Points, in no order, along strands that fork, close into loops and pass close to each other.
Points whose rows are less than 6.4 apart are linked; no others are. Some points are linked to none.
goler: -5.601	2.369	1.486	-2.630	1.632	2.528	-2.166	2.021	-1.452	-2.954	-3.072	2.221	1.044	-0.976	0.743	-0.877	2.446	-3.520	-0.883	-1.564	-3.220	2.229	1.737
Leveg: 1.175	-0.135	-0.280	-0.693	-1.570	0.220	2.496	-0.164	0.208	0.641	1.858	-0.771	-1.306	3.529	-2.443	1.842	2.566	0.036	2.290	0.300	2.084	0.520	-0.912
fus: 3.084	-2.039	-1.608	1.619	0.867	-0.468	0.026	0.139	1.541	-0.941	-6.061	-0.785	-1.826	-1.581	3.719	1.138	0.316	0.720	2.337	-0.874	-0.814	-1.701	-2.797
Zar: -1.239	0.141	2.088	-0.850	4.964	3.095	-3.611	0.832	-1.868	0.220	-2.115	3.736	0.612	-1.617	3.257	-0.045	-0.422	0.251	-4.072	0.592	-1.722	0.205	-0.165
vuv: -5.095	0.828	0.922	-1.811	-0.671	4.038	-2.610	1.837	-1.733	-4.276	-3.678	0.136	-0.618	-0.663	0.317	-0.427	2.265	-2.769	-1.626	-2.314	-4.479	2.051	3.780
dal: 0.128	3.810	-1.314	-2.083	-0.913	-1.084	2.118	-0.190	4.209	-0.648	-1.721	-2.807	2.145	1.670	-1.498	-0.139	1.769	-3.358	2.669	-0.189	0.618	-2.344	-0.385
zasiv: -4.181	-2.238	-0.418	0.457	-4.029	2.931	1.131	0.376	0.970	-2.485	-5.038	-2.381	-2.599	-1.407	-2.026	-0.845	1.031	-0.683	0.881	-2.599	-3.130	-0.976	1.601
depaf: 1.828	4.089	-1.876	-1.637	-0.184	-2.432	1.448	1.025	2.496	0.586	0.951	-0.600	2.704	0.072	0.402	-1.207	-0.839	-2.015	0.999	1.857	2.198	-0.951	-1.401
kis: -0.566	-0.612	-0.742	-1.317	-1.564	-3.406	3.046	-0.763	3.838	0.419	0.669	-2.191	2.812	-2.238	-3.169	0.940	-4.286	1.762	0.053	2.016	0.880	-1.070	-1.915
Rizop: -0.598	-1.274	0.554	-0.758	1.796	3.811	-2.724	-0.365	-4.017	-0.158	4.528	1.907	-3.727	0.536	-1.398	0.423	-0.305	1.809	-3.020	-0.296	-0.242	1.898	2.648
Lilo: 1.474	-0.202	-2.531	0.453	-0.800	0.450	-1.237	-1.170	1.734	-1.736	-2.083	-1.914	-0.630	-2.589	1.434	-0.152	-1.206	-0.434	0.276	-1.613	-1.337	-2.588	0.388
vato: 3.438	-0.500	-1.838	0.787	0.862	-0.201	-1.051	-0.074	-2.042	0.423	3.456	1.137	-1.795	0.045	1.596	-0.589	-1.475	1.523	-1.490	0.623	1.383	-1.074	0.402
Kipe: 4.544	2.037	1.706	0.779	2.760	2.293	-2.849	-0.026	-0.867	-0.741	-0.581	-0.715	-0.393	2.884	2.414	-0.519	0.609	0.214	-3.318	-1.184	0.370	-3.468	1.445
vuze: 4.711	2.640	-1.642	0.556	2.516	-2.335	3.417	1.610	1.671	0.766	-0.643	0.907	0.440	1.576	3.949	0.215	-0.838	-0.006	2.754	4.481	3.218	0.450	-2.650
gaz: -1.233	1.334	-2.284	-1.148	0.357	-2.363	-1.644	0.101	-1.912	0.653	3.478	3.260	1.744	-3.794	0.969	-1.320	-2.507	-1.020	-0.050	1.892	0.988	2.664	-0.695
Geluk: 4.273	-0.179	-0.629	2.295	-1.296	-3.821	1.406	0.739	-1.691	2.284	5.899	-0.358	0.439	2.107	0.060	-1.249	-1.916	1.441	-0.208	2.678	4.051	-0.915	-0.274
nez: -2.042	1.059	2.419	-0.123	0.464	-1.022	0.073	-0.323	-1.089	2.606	2.450	2.102	3.451	-0.310	-1.779	-0.135	-0.372	-1.353	-2.950	1.193	2.487	1.071	-0.770
lamir: -3.980	-1.567	4.209	-3.207	3.935	4.126	-0.511	1.150	0.872	1.266	-2.761	2.070	-1.101	0.482	-2.389	1.738	1.547	0.364	-3.210	1.758	-1.343	0.394	0.393
kovo: 0.444	0.679	0.405	4.734	-1.756	-3.382	-1.546	-0.044	-4.551	0.591	2.754	2.024	2.454	0.968	3.943	-0.418	0.782	-1.090	1.887	-2.411	0.189	3.956	-0.737
Dek: 0.400	0.302	1.498	-1.140	1.531	1.015	0.390	1.221	1.220	-0.505	-4.198	-0.153	-1.020	3.182	0.571	1.151	3.201	-0.408	0.828	-0.742	-0.679	0.024	-1.321
bodi: 0.823	-3.908	1.411	0.511	0.295	3.664	-2.622	-1.153	-2.593	0.926	2.997	0.096	-3.628	-0.690	-1.895	0.788	-1.232	3.170	-3.745	-0.622	-0.645	-0.401	2.896
lefi: -0.578	-0.452	-1.400	-2.752	0.798	-1.278	2.463	-0.282	4.989	0.051	-1.738	-2.120	0.965	-2.049	-1.729	0.964	-3.458	1.833	1.305	2.326	-0.267	-1.882	-1.829
goto: -2.046	0.065	0.899	-2.078	1.911	0.697	-0.166	-0.334	1.264	1.336	-0.478	1.071	0.986	-0.805	-1.858	0.484	0.385	-0.411	-1.057	1.495	-0.041	0.210	-0.874
Pev: 2.580	-0.568	0.224	-1.639	1.389	2.680	0.044	-0.535	2.352	-0.471	-1.081	-1.952	-1.878	0.293	-1.488	0.851	-0.881	2.015	-1.169	0.345	-0.196	-3.443	-0.014
Rumil: 3.452	0.004	1.308	-0.329	0.194	0.549	1.668	-0.702	2.524	1.247	0.068	-2.030	-0.667	2.728	-1.648	0.670	1.073	1.276	-0.464	0.695	1.853	-2.973	-1.204
nakem: 4.518	-2.133	0.793	3.934	-0.588	0.186	-1.392	-1.571	-0.177	0.874	0.872	-2.227	-0.072	0.385	2.300	-0.484	-1.061	1.917	-2.443	-1.819	0.404	-4.111	0.002
nodog: -3.287	0.134	-1.698	-4.202	1.478	3.068	-0.840	0.068	-0.613	-1.334	1.924	2.430	-1.153	-3.148	-3.082	-0.100	-1.259	-0.081	-1.150	1.926	-1.356	1.294	1.805
Keso: 2.794	-3.212	0.388	1.118	0.611	0.056	-1.309	-1.149	-1.449	0.709	2.278	0.542	-1.587	-1.219	0.261	0.198	-2.171	3.527	-2.716	1.325	0.436	-1.252	-0.205
mosap: 0.390	1.662	1.819	-1.133	5.136	0.175	1.568	2.237	1.815	3.402	-1.051	2.276	-0.471	2.332	0.686	1.111	0.944	1.198	0.180	3.852	2.614	1.680	-2.548
rakef: -0.961	-0.654	-2.439	-0.962	-1.281	1.347	0.102	-0.872	2.848	-2.509	-1.690	-2.461	-0.139	-3.297	-1.682	-0.454	-1.978	0.550	0.758	-1.348	-2.479	-2.564	1.084
Kalu: -0.911	1.554	1.837	-0.675	-0.782	2.964	-1.133	-0.788	-1.423	-0.185	4.139	-1.622	-1.377	1.990	-2.893	-0.218	1.171	-0.882	-1.855	-1.284	-0.320	0.106	3.448
voki: -0.231	3.154	1.312	-0.039	-1.771	1.529	-1.209	-1.565	-0.789	0.855	5.864	-2.212	0.949	2.142	-2.418	-1.627	-0.136	-2.060	-2.445	-1.209	0.324	-0.279	4.347
Voma: 0.564	0.232	1.695	1.900	0.943	-1.307	-3.612	2.025	-4.319	-2.522	-2.462	2.171	1.732	0.963	4.829	-0.852	2.651	0.312	0.681	-4.100	-3.117	3.370	0.857
buvad: -6.074	-1.169	3.142	-2.670	2.268	3.935	-0.952	0.340	1.073	-0.261	-4.433	1.159	-0.519	-1.573	-1.818	0.825	0.587	-0.550	-2.339	0.851	-2.674	-0.100	0.746
Biv: 2.580	-0.728	-3.108	1.318	-1.698	-3.861	0.865	-0.532	-0.592	0.537	2.893	0.457	1.503	-3.242	2.034	-0.351	-2.523	0.666	1.101	2.157	1.759	0.957	-1.468
maso: -7.073	0.442	3.190	-1.680	-1.624	1.116	1.907	-0.984	-0.031	1.190	0.705	0.156	2.491	0.372	-5.176	-0.046	2.100	-2.683	-1.048	-0.521	0.361	0.684	1.565
kivu: -1.184	-1.211	1.092	-0.660	0.584	0.154	1.108	1.533	-1.020	-0.700	-2.572	2.047	-1.003	2.028	0.267	1.666	3.232	-0.252	1.800	-1.055	-0.302	2.905	-1.230
Dige: -2.109	-0.216	-0.857	-0.298	-0.238	3.479	-3.438	-0.843	-0.648	-2.474	-0.197	-0.744	0.123	-4.197	-0.025	-0.744	-1.944	-0.519	-2.209	-1.374	-3.059	-1.099	3.439
fedo: 0.725	1.366	2.146	-0.878	6.183	1.271	-0.358	2.167	0.840	3.127	-0.414	2.962	-0.895	1.233	1.287	0.552	-0.431	1.920	-2.226	3.015	1.448	0.359	-0.917
les: 0.243	0.202	-0.798	-1.568	-2.080	0.838	0.543	-1.319	2.241	-1.330	0.753	-2.835	0.329	-0.631	-2.855	0.164	-1.016	0.015	0.050	-0.599	-0.750	-2.544	1.791
mibal: -1.720	-2.217	0.189	0.803	-2.083	0.328	-0.719	-1.882	-0.604	0.349	1.643	-0.445	-0.347	-2.895	-1.742	-0.333	-1.763	1.044	-1.026	-0.390	-1.487	-0.241	0.928
Sepe: 0.737	0.734	1.056	-1.637	0.598	2.790	-0.192	-0.442	-0.970	0.263	5.596	-0.309	-2.063	2.459	-3.586	-0.318	-0.316	1.136	-3.317	0.223	1.070	-1.100	3.130
Zef: 0.303	-1.438	-1.988	-1.331	1.167	3.946	-2.720	0.301	-3.533	-1.694	2.838	1.353	-5.619	0.647	-1.460	0.911	0.251	1.512	-1.003	-1.454	-0.922	2.696	3.345
godu: 1.611	0.927	-2.446	-1.316	-1.002	-0.341	1.358	0.939	-0.892	-2.503	0.002	0.407	-1.236	2.016	0.992	1.487	2.257	-0.897	4.473	-0.634	-0.057	2.559	-0.324
vip: -2.074	-4.881	-1.061	-0.050	-2.976	-1.231	2.675	-1.675	2.346	-0.723	-2.378	-2.823	-0.745	-3.169	-3.913	1.015	-2.488	3.139	2.380	-0.774	-1.910	-1.306	-1.327
Gem: -0.288	0.945	2.824	-0.196	3.893	-0.021	1.776	1.688	4.652	4.476	-2.875	0.125	1.408	1.992	0.146	0.839	1.156	1.225	0.874	2.893	2.016	0.429	-2.977
Daded: -6.419	-1.467	1.978	-0.403	-3.518	0.832	1.935	-1.408	0.538	0.282	-0.169	-2.050	0.993	-1.064	-5.125	-0.781	1.662	-1.798	0.455	-1.067	-1.828	0.723	1.277
bez: -2.438	-1.815	-0.696	-0.819	-1.955	3.234	-0.557	-0.737	2.367	-2.977	-4.249	-2.387	-1.612	-2.905	-2.090	0.024	-0.864	0.256	-0.071	-1.577	-2.401	-3.326	2.345
nosez: 3.333	-0.360	-2.151	0.311	-2.823	-0.699	3.150	-0.918	1.505	-0.842	1.688	-2.807	-1.238	2.556	-1.129	1.424	1.718	0.272	4.163	-1.077	1.345	-0.815	-0.465
zolug: -5.787	-3.417	0.366	0.725	-4.324	1.450	1.549	-0.858	0.059	-0.790	-1.681	-2.098	-1.648	-0.792	-3.334	-1.074	1.683	-1.143	1.092	-2.434	-2.441	1.046	1.318
Kuvag: 1.324	0.970	1.690	1.051	-1.066	-2.829	1.491	-0.773	1.781	2.526	1.677	-1.373	3.042	1.470	-1.499	-0.740	-0.720	-0.199	-1.384	0.978	2.866	-2.482	-1.671
golaz: 0.694	1.045	0.907	3.506	-1.221	-2.809	-3.159	0.710	-4.611	-1.412	0.037	1.609	1.809	2.045	4.184	-0.879	1.642	-0.530	1.782	-4.260	-2.194	4.844	0.964
zuvev: 1.737	-1.181	-0.853	2.138	-0.864	0.065	-1.367	-0.942	0.522	-2.052	-4.325	-1.274	-0.014	-1.019	3.088	0.059	0.303	-0.153	0.763	-2.870	-1.522	-2.697	-0.348
pasok: 0.314	-0.267	1.570	-0.526	1.359	-2.074	2.305	0.040	4.272	2.961	-1.493	-0.098	1.451	0.838	-1.909	1.377	-0.577	1.712	0.283	2.334	1.926	-1.177	-2.962
lavur: -2.770	-0.612	-1.770	1.002	-4.292	-2.153	2.555	-0.912	-0.140	0.536	2.297	-0.448	-0.023	0.552	-2.823	0.913	2.122	-1.904	4.351	-2.047	0.594	3.258	-0.056
tezit: 3.701	3.670	-0.046	0.833	4.027	-1.327	1.865	1.960	3.063	1.255	-2.891	0.694	1.978	2.378	6.154	0.566	0.000	-0.353	3.500	2.421	2.062	0.848	-2.870
pefur: 4.058	-0.201	-1.640	0.608	3.118	0.206	-0.134	0.789	2.012	0.032	-4.769	0.270	-1.326	-1.010	5.408	1.034	-1.110	1.654	1.980	1.653	0.841	-1.105	-3.107
tezi: -0.593	0.126	-3.843	-2.699	-1.273	1.065	1.698	0.168	4.102	-2.730	-5.379	-2.443	-1.448	-2.326	-0.759	0.219	-0.133	-0.973	4.064	-0.501	-1.841	-1.795	-0.269
Zubup: -0.090	-1.242	-2.031	-0.434	-1.805	2.888	-1.739	0.681	-2.605	-2.274	0.572	-0.405	-4.879	1.778	-1.838	1.139	1.911	0.714	0.784	-3.016	-1.758	2.777	3.211
fovik: 3.312	-1.423	-1.475	1.509	-1.987	-1.097	1.055	-0.615	0.846	-1.283	-1.166	-1.541	-1.359	0.922	1.264	1.311	1.814	0.592	3.133	-1.735	0.351	-0.878	-1.485
Gasod: 3.082	1.349	0.460	0.313	4.477	0.022	-2.287	1.869	-3.434	0.307	2.660	2.980	-1.025	0.640	3.156	-1.979	-2.306	0.836	-4.084	2.626	1.665	-1.417	0.637
zalon: 1.827	-1.856	2.555	-0.613	1.347	4.071	-1.220	-0.941	-1.140	0.172	3.082	-0.680	-2.011	1.111	-2.484	0.723	-0.730	2.959	-4.999	0.411	0.067	-2.160	3.218
sul: -3.083	-1.518	0.959	0.725	-1.869	-1.396	2.471	0.265	1.402	0.132	-5.569	-0.191	0.660	0.388	0.051	0.204	2.894	-2.144	2.791	-1.351	-1.863	0.578	-2.768
Pepa: -5.658	-0.245	2.768	-2.183	1.217	2.750	-0.737	1.611	-0.499	-0.749	-4.124	2.015	-0.191	-0.399	-0.513	0.054	2.761	-2.397	-1.559	-0.006	-3.065	1.256	0.361
tar: -1.482	1.978	0.631	0.041	0.491	-0.306	-0.594	-0.577	1.476	-0.522	-2.643	-0.089	2.321	-0.981	1.270	-0.509	1.352	-2.421	0.247	-0.967	-1.496	-1.153	-0.754
Muna: 0.256	-0.495	-1.427	0.101	-1.531	1.896	-1.500	1.872	-3.889	-3.166	-1.715	0.708	-3.105	2.408	0.613	0.060	2.433	0.616	1.461	-3.513	-3.032	4.250	3.279
Mef: 4.991	-1.542	-2.659	2.160	-1.319	-1.603	1.684	-0.663	0.703	-1.592	-3.852	-1.329	-1.473	-0.308	4.409	1.364	0.247	0.883	4.163	-0.849	0.355	-0.967	-2.637
dufer: -1.338	-1.886	2.500	-0.054	3.041	2.611	-2.851	0.233	-1.159	-0.566	-4.049	2.520	-1.503	-1.220	2.782	0.631	1.089	0.870	-2.776	-0.350	-2.116	0.555	-0.891
bomo: -2.392	-0.675	0.377	1.079	-2.841	-1.869	2.497	-1.062	3.078	0.169	-3.669	-2.411	2.247	-0.138	-0.822	-0.183	2.058	-1.600	2.325	-1.233	-1.201	-2.069	-2.399
turuf: 3.747	0.906	-2.221	-2.737	2.698	1.943	-0.872	0.394	2.398	-0.470	-2.138	-0.888	-2.654	-0.555	0.561	0.630	-1.992	1.836	-0.534	1.182	0.537	-2.673	0.253
Dif: -0.285	-0.902	1.676	-0.352	2.481	1.878	-1.876	2.029	0.308	-0.516	-6.530	1.461	-1.338	1.346	2.486	1.782	2.556	0.713	-0.808	-0.806	-1.716	0.892	-1.191
Kataf: 1.709	2.850	-3.307	0.511	0.873	-2.315	-2.175	1.130	-3.215	-0.550	3.560	3.069	1.090	-2.280	4.081	-1.959	-1.966	-1.313	0.242	1.852	1.239	1.453	-0.210
suf: -5.020	-2.303	0.317	-0.303	-1.940	0.503	2.225	1.279	2.329	-0.817	-7.816	-0.755	-0.872	-1.033	-0.576	-0.840	2.218	-1.463	2.265	-1.548	-2.931	0.025	-1.930
Setad: 1.843	2.259	2.578	3.070	1.611	-2.232	0.116	1.180	-4.325	2.238	3.576	2.317	1.738	4.484	1.647	-1.114	1.030	-0.211	-1.498	-0.125	3.444	0.768	-0.584
mis: -6.060	-3.265	1.790	-2.356	-0.326	3.531	-0.023	-0.352	0.131	-0.991	-1.906	0.169	-1.550	-2.769	-4.104	0.486	-0.802	0.343	-1.818	0.311	-2.827	-0.322	1.682
sisuf: 4.562	0.677	-1.587	0.759	1.205	-1.927	2.496	0.283	0.685	0.973	1.653	0.506	-0.438	0.776	1.623	0.177	-0.584	1.494	1.868	3.197	3.427	-1.041	-2.120
tiko: -2.826	-2.303	0.011	0.166	-1.724	2.852	-1.718	-1.896	-0.112	-1.452	0.651	-1.301	-0.391	-3.889	-2.434	0.023	-2.629	0.614	-2.181	-0.429	-2.870	-1.180	3.090
divu: -0.009	-0.079	-3.524	-3.622	0.122	0.017	2.823	-0.714	5.060	-1.881	-3.498	-2.663	-0.702	-2.971	-2.531	0.645	-3.032	0.890	2.910	1.683	-1.021	-2.099	-0.285
viti: -2.139	-4.344	-0.214	1.440	-3.242	-0.562	1.212	-2.501	1.299	-0.055	-0.568	-2.337	0.181	-2.045	-2.466	0.763	-1.063	1.194	1.044	-1.722	-1.978	-0.577	-0.023
Zeg: -2.723	0.439	-1.929	-3.194	0.050	1.170	2.118	0.443	2.868	-1.913	-4.050	-0.744	-1.746	-0.932	-1.773	0.590	1.484	-1.468	3.096	0.062	-1.491	0.297	-0.388
Kema: 3.237	-2.581	-3.564	2.208	-0.725	-2.743	-0.145	-0.642	-2.750	0.409	3.293	2.589	-0.966	-3.457	3.349	-0.213	-3.227	1.943	0.931	2.305	1.087	1.440	-1.947
delep: -0.922	-0.804	1.265	0.253	-0.740	1.082	-1.985	-1.713	-1.992	1.231	4.301	0.585	0.613	-1.115	-0.579	-0.783	-1.233	-0.159	-3.520	-0.345	-0.480	0.386	2.123
lezek: 0.672	1.385	-2.043	0.494	-1.459	-1.454	-0.830	-0.178	-2.131	1.564	6.890	1.510	0.370	-0.885	-0.869	-1.249	-1.945	-0.718	-0.043	1.562	2.617	2.496	1.304
semad: 0.710	-0.361	-2.630	0.996	-2.426	-2.776	0.617	-1.217	1.193	0.289	1.467	-0.298	1.621	-1.897	0.698	-0.135	-0.937	-0.466	2.282	0.767	0.809	0.177	-1.889
Div: -0.456	0.863	-0.405	-1.837	-1.447	0.317	1.794	-0.721	1.353	0.575	3.169	-1.708	-0.569	1.731	-4.132	1.004	1.113	-0.242	0.787	-0.709	0.666	-0.468	1.384
Deguz: 0.224	-0.129	0.060	0.075	2.298	1.160	-3.136	-0.433	-2.547	-0.148	0.784	2.892	-0.259	-2.317	2.522	-0.661	-1.484	0.511	-3.355	0.640	-0.817	-0.035	0.697
zad: 4.689	0.502	1.200	1.214	1.449	0.316	-0.807	-0.321	0.395	0.147	-1.076	-1.633	0.200	1.697	2.956	-0.725	-0.262	0.756	-2.420	-0.518	1.258	-4.817	-0.502
Fev: -1.628	2.353	0.342	-0.558	-0.949	-1.282	2.505	0.106	4.515	-0.604	-5.088	-2.922	2.701	0.862	-0.159	-0.577	2.545	-2.739	2.910	-1.251	-0.971	-1.776	-2.131
fupul: 3.408	0.170	2.383	0.853	1.443	-1.449	2.986	0.097	3.721	3.252	-0.916	-1.720	0.058	2.796	0.296	0.964	0.680	1.224	0.461	1.710	2.490	-3.142	-2.807
zada: 4.205	4.466	-0.631	0.495	4.621	-1.832	-0.102	2.827	0.018	-0.718	-1.945	1.166	1.924	3.217	5.465	-0.930	0.793	-0.480	2.136	0.958	1.305	-0.180	-1.060
kenup: 1.488	0.676	-0.617	1.294	-2.075	-2.791	1.303	-1.366	0.798	1.135	1.861	-1.535	2.434	1.031	-0.110	-0.068	0.832	-0.848	1.272	-0.675	1.308	-1.555	-1.255
murez: 1.322	2.602	-1.217	2.371	-2.610	-3.860	0.565	-0.072	-1.999	2.226	6.699	0.951	1.800	0.950	-0.959	-1.784	-1.257	-1.700	0.595	0.929	3.907	2.474	0.608
vides: 0.624	1.582	3.088	1.885	0.550	-2.917	0.624	-0.108	-1.019	3.829	2.087	1.086	3.402	1.370	-1.071	-0.585	0.271	-0.508	-2.361	1.474	3.815	-0.439	-1.547
kizu: 2.963	2.177	-1.903	1.406	1.986	-3.477	-1.069	2.383	-2.808	1.221	3.544	2.769	1.103	-1.285	3.675	-2.806	-2.938	-0.496	-1.292	3.556	3.118	-0.251	-1.141
mutom: 0.786	-0.387	1.471	1.398	1.262	0.164	-1.694	-0.094	-3.263	1.781	4.263	1.954	-0.624	1.514	0.359	-1.014	-0.448	0.821	-2.951	-0.126	1.123	0.280	0.421
Baru: -1.855	0.367	-0.538	-0.500	-0.501	3.302	-3.858	0.569	-1.831	-3.310	-1.929	0.293	-1.251	-1.841	1.100	-0.139	0.748	-1.443	-1.157	-2.026	-3.602	0.901	3.309
pepun: -5.906	-3.320	1.101	-2.082	-0.127	2.241	1.467	-0.734	2.658	-1.408	-4.486	-1.029	-1.053	-3.216	-4.064	0.027	-1.622	1.606	-0.561	0.168	-2.691	-0.951	0.157
Sef: 0.193	2.108	-4.408	-1.115	-1.120	-2.094	-0.127	0.295	-3.095	0.194	5.897	3.313	0.656	-2.538	0.117	-0.661	-1.774	-1.335	1.379	2.210	2.123	4.122	0.580
toko: 4.412	-0.286	-0.059	0.661	-0.305	-2.798	3.242	-0.314	0.771	1.741	3.711	-0.888	-0.181	1.334	-0.569	-0.065	-2.137	2.427	0.072	3.660	4.006	-1.761	-1.929
Lunu: 2.838	2.396	2.094	3.288	0.010	-1.437	-0.697	0.661	-2.454	2.181	4.258	-0.109	1.955	4.870	0.695	-1.630	0.724	-0.814	-2.682	-0.818	2.999	-1.265	0.438
fop: 1.129	-0.375	0.471	0.166	0.497	0.599	-3.335	2.905	-4.274	-3.664	-2.997	1.433	-0.770	1.508	2.582	-0.192	2.428	1.047	0.482	-4.058	-3.650	3.642	2.222
Vitu: 0.634	1.572	1.278	-1.635	5.765	2.595	-2.739	1.869	-0.274	0.072	-1.345	2.444	-1.328	0.462	2.437	0.144	-0.269	0.852	-2.469	1.543	-0.289	-0.225	-0.191
kuzur: 0.308	3.355	-0.511	3.329	-1.741	-2.489	-1.510	-0.513	-3.230	1.513	5.795	0.955	1.756	1.684	1.534	-1.848	-0.136	-2.556	0.337	-1.033	1.710	2.873	1.420
vaz: 2.426	-2.961	1.224	3.452	-1.282	0.981	-1.817	-2.312	-1.497	1.355	2.430	-1.979	-1.226	-0.747	0.307	-0.186	-1.287	2.145	-2.549	-1.215	-0.359	-1.879	1.325
dum: -3.209	-0.995	2.638	-1.001	-1.454	-0.756	0.014	-1.017	-0.910	2.592	3.623	0.531	3.378	-1.463	-3.517	0.218	-2.412	0.152	-3.863	1.484	1.546	0.451	1.428
dipu: 1.401	1.922	-0.583	3.949	-2.741	-4.011	-0.547	-0.746	-3.637	0.565	4.532	0.280	1.216	2.777	2.969	-0.413	0.633	-1.487	2.909	-2.264	1.072	4.350	0.908
ludun: -2.169	-2.992	-1.470	0.899	0.838	-2.176	-1.096	-1.129	-2.249	0.811	-0.422	4.237	0.431	-5.106	2.515	0.772	-1.370	0.917	0.054	1.403	-1.145	2.737	-3.176
ritap: 0.002	0.851	-1.251	1.740	-2.191	-0.886	-1.235	-0.446	-2.176	-0.710	1.570	-0.499	0.141	1.598	1.358	0.127	2.003	-1.406	2.307	-3.159	-1.448	3.423	1.067
niv: 1.080	3.777	-1.063	-0.325	-1.987	-0.209	0.424	-0.329	2.379	-1.588	0.381	-3.493	2.335	2.274	-0.068	-0.988	2.293	-3.222	1.209	-2.789	-0.793	-2.219	0.894
feli: 4.068	-1.237	-2.634	2.297	0.497	-0.929	-0.485	-0.360	-2.057	-0.778	1.498	1.403	-1.662	-1.289	4.305	-0.069	-0.918	1.618	1.003	0.417	0.649	-0.092	-1.297
zil: -3.101	-1.135	-0.158	-2.173	0.354	0.383	1.381	-0.634	2.088	0.189	-2.381	0.174	-0.445	-2.338	-2.058	0.813	0.057	0.196	1.740	1.052	-0.751	0.455	-1.847
fupef: -3.156	-4.095	-0.589	-1.274	-1.199	-0.648	2.857	-1.025	2.613	-0.254	-3.557	-0.362	-1.044	-2.837	-2.940	1.568	-1.312	2.132	2.745	0.916	-1.518	0.001	-2.443
Rut: -3.176	-3.487	-0.293	-1.131	-1.179	0.222	2.288	0.055	3.416	-0.658	-7.086	-1.825	-1.849	-2.178	-1.544	0.201	0.956	0.912	2.309	-0.190	-1.828	-1.465	-2.050
kefi: 0.805	2.114	-2.043	2.096	-3.577	-2.392	-0.255	-0.936	-2.244	-0.839	4.288	-0.930	0.084	2.589	0.837	0.092	1.068	-1.885	4.244	-2.462	-0.075	4.052	1.433
Zab: 3.378	1.137	-1.061	3.183	-0.220	-3.341	0.044	0.602	-1.855	1.718	4.362	0.581	1.601	0.352	2.438	-2.112	-1.421	-0.899	-0.824	1.474	3.457	-0.773	-0.782
sidim: -1.082	-0.931	0.750	-0.752	-2.200	-4.253	1.014	-0.671	1.780	1.135	2.254	-2.035	4.113	-1.942	-2.630	-0.636	-4.624	1.745	-2.274	1.836	1.929	-0.806	-1.381
veze: 2.992	0.770	0.670	4.652	0.124	-4.059	0.744	0.637	-3.937	1.719	3.331	2.784	2.032	2.242	3.538	-0.584	0.163	-0.458	0.411	0.825	3.383	1.251	-2.112
sor: -0.789	1.865	0.339	2.308	-2.327	-1.926	-2.259	0.316	-2.130	-1.952	-0.873	-0.870	2.169	1.930	3.382	-0.718	2.578	-2.202	2.279	-4.373	-2.404	2.651	1.573
Bur: 3.279	1.626	3.318	1.664	0.765	2.429	-0.916	-0.651	-0.013	-0.199	1.480	-2.900	-0.298	4.764	0.202	-0.725	1.834	0.046	-3.549	-1.907	0.631	-3.937	1.790
sula: -3.895	-1.171	0.772	-2.523	0.655	0.765	1.937	1.218	0.021	0.689	-2.251	1.818	-1.875	1.566	-2.906	1.733	3.133	-0.748	1.840	0.447	-0.202	3.055	-1.240
Luro: 0.136	3.075	0.044	-2.809	2.325	3.089	-2.301	1.458	1.398	-3.190	-4.070	-0.439	-0.443	0.818	1.199	0.442	1.140	-1.402	-0.972	-1.682	-1.904	-1.336	2.147
Leras: -5.970	-0.913	3.239	-2.069	-0.290	0.548	2.402	-0.312	1.386	1.686	-1.729	0.904	0.480	0.993	-4.688	0.782	2.633	-1.771	-0.013	0.324	0.021	1.677	-0.760
labi: 3.155	0.037	-2.132	-1.222	2.131	-0.269	-0.268	-0.091	1.990	-0.382	-2.498	0.047	-1.316	-2.900	2.641	0.724	-2.210	1.776	1.137	1.486	0.320	-1.521	-1.725
gulam: -3.067	-0.585	3.379	-2.760	3.605	2.136	0.119	0.118	1.776	2.505	-1.509	2.272	0.758	-0.397	-2.329	1.228	-0.389	1.096	-2.020	3.012	-0.307	0.676	-1.009
Bot: 1.776	1.938	2.374	1.587	-0.640	0.531	-0.872	-0.412	-1.569	1.443	5.251	-1.445	1.393	3.583	-0.605	-1.726	0.040	-1.171	-4.172	-0.438	2.229	-1.949	2.802
luv: 0.629	1.734	-4.435	-4.278	-0.368	0.835	3.188	0.411	1.550	-2.162	1.117	-1.046	-2.796	1.194	-2.852	1.618	1.010	-0.850	4.326	1.153	0.763	1.512	1.051
kanut: -1.716	-0.724	1.322	0.302	-1.718	-2.949	-0.884	-0.692	-0.385	2.171	3.525	0.384	4.350	-3.553	-1.609	-0.896	-4.048	0.127	-3.701	1.974	1.566	-0.198	0.077

A tip is a point with one link. Name the tips that can be reached along the links from each point below, in the order of the rows.
Fev -> pepun, niv, Bur
Sef -> zada
Mef -> Deguz

A piece is all that can be reached along the links. How many separate loops has the piece of each point below (a circle has one, a figure eight two, a Y none), and how many tips (points with one link)?
murez -> loops 2, tips 1
Kipe -> loops 2, tips 3
Gem -> loops 2, tips 1

A fork is a point with three links, a tip a point with one. Leave the first point through the second and follow the links. Name the first fork or tip that comes.
Lunu, Bot -> golaz
labi, turuf -> Zar
Gem, pasok -> fus
vides, nez -> zil
divu, lefi -> vato
dufer, Dif -> rakef
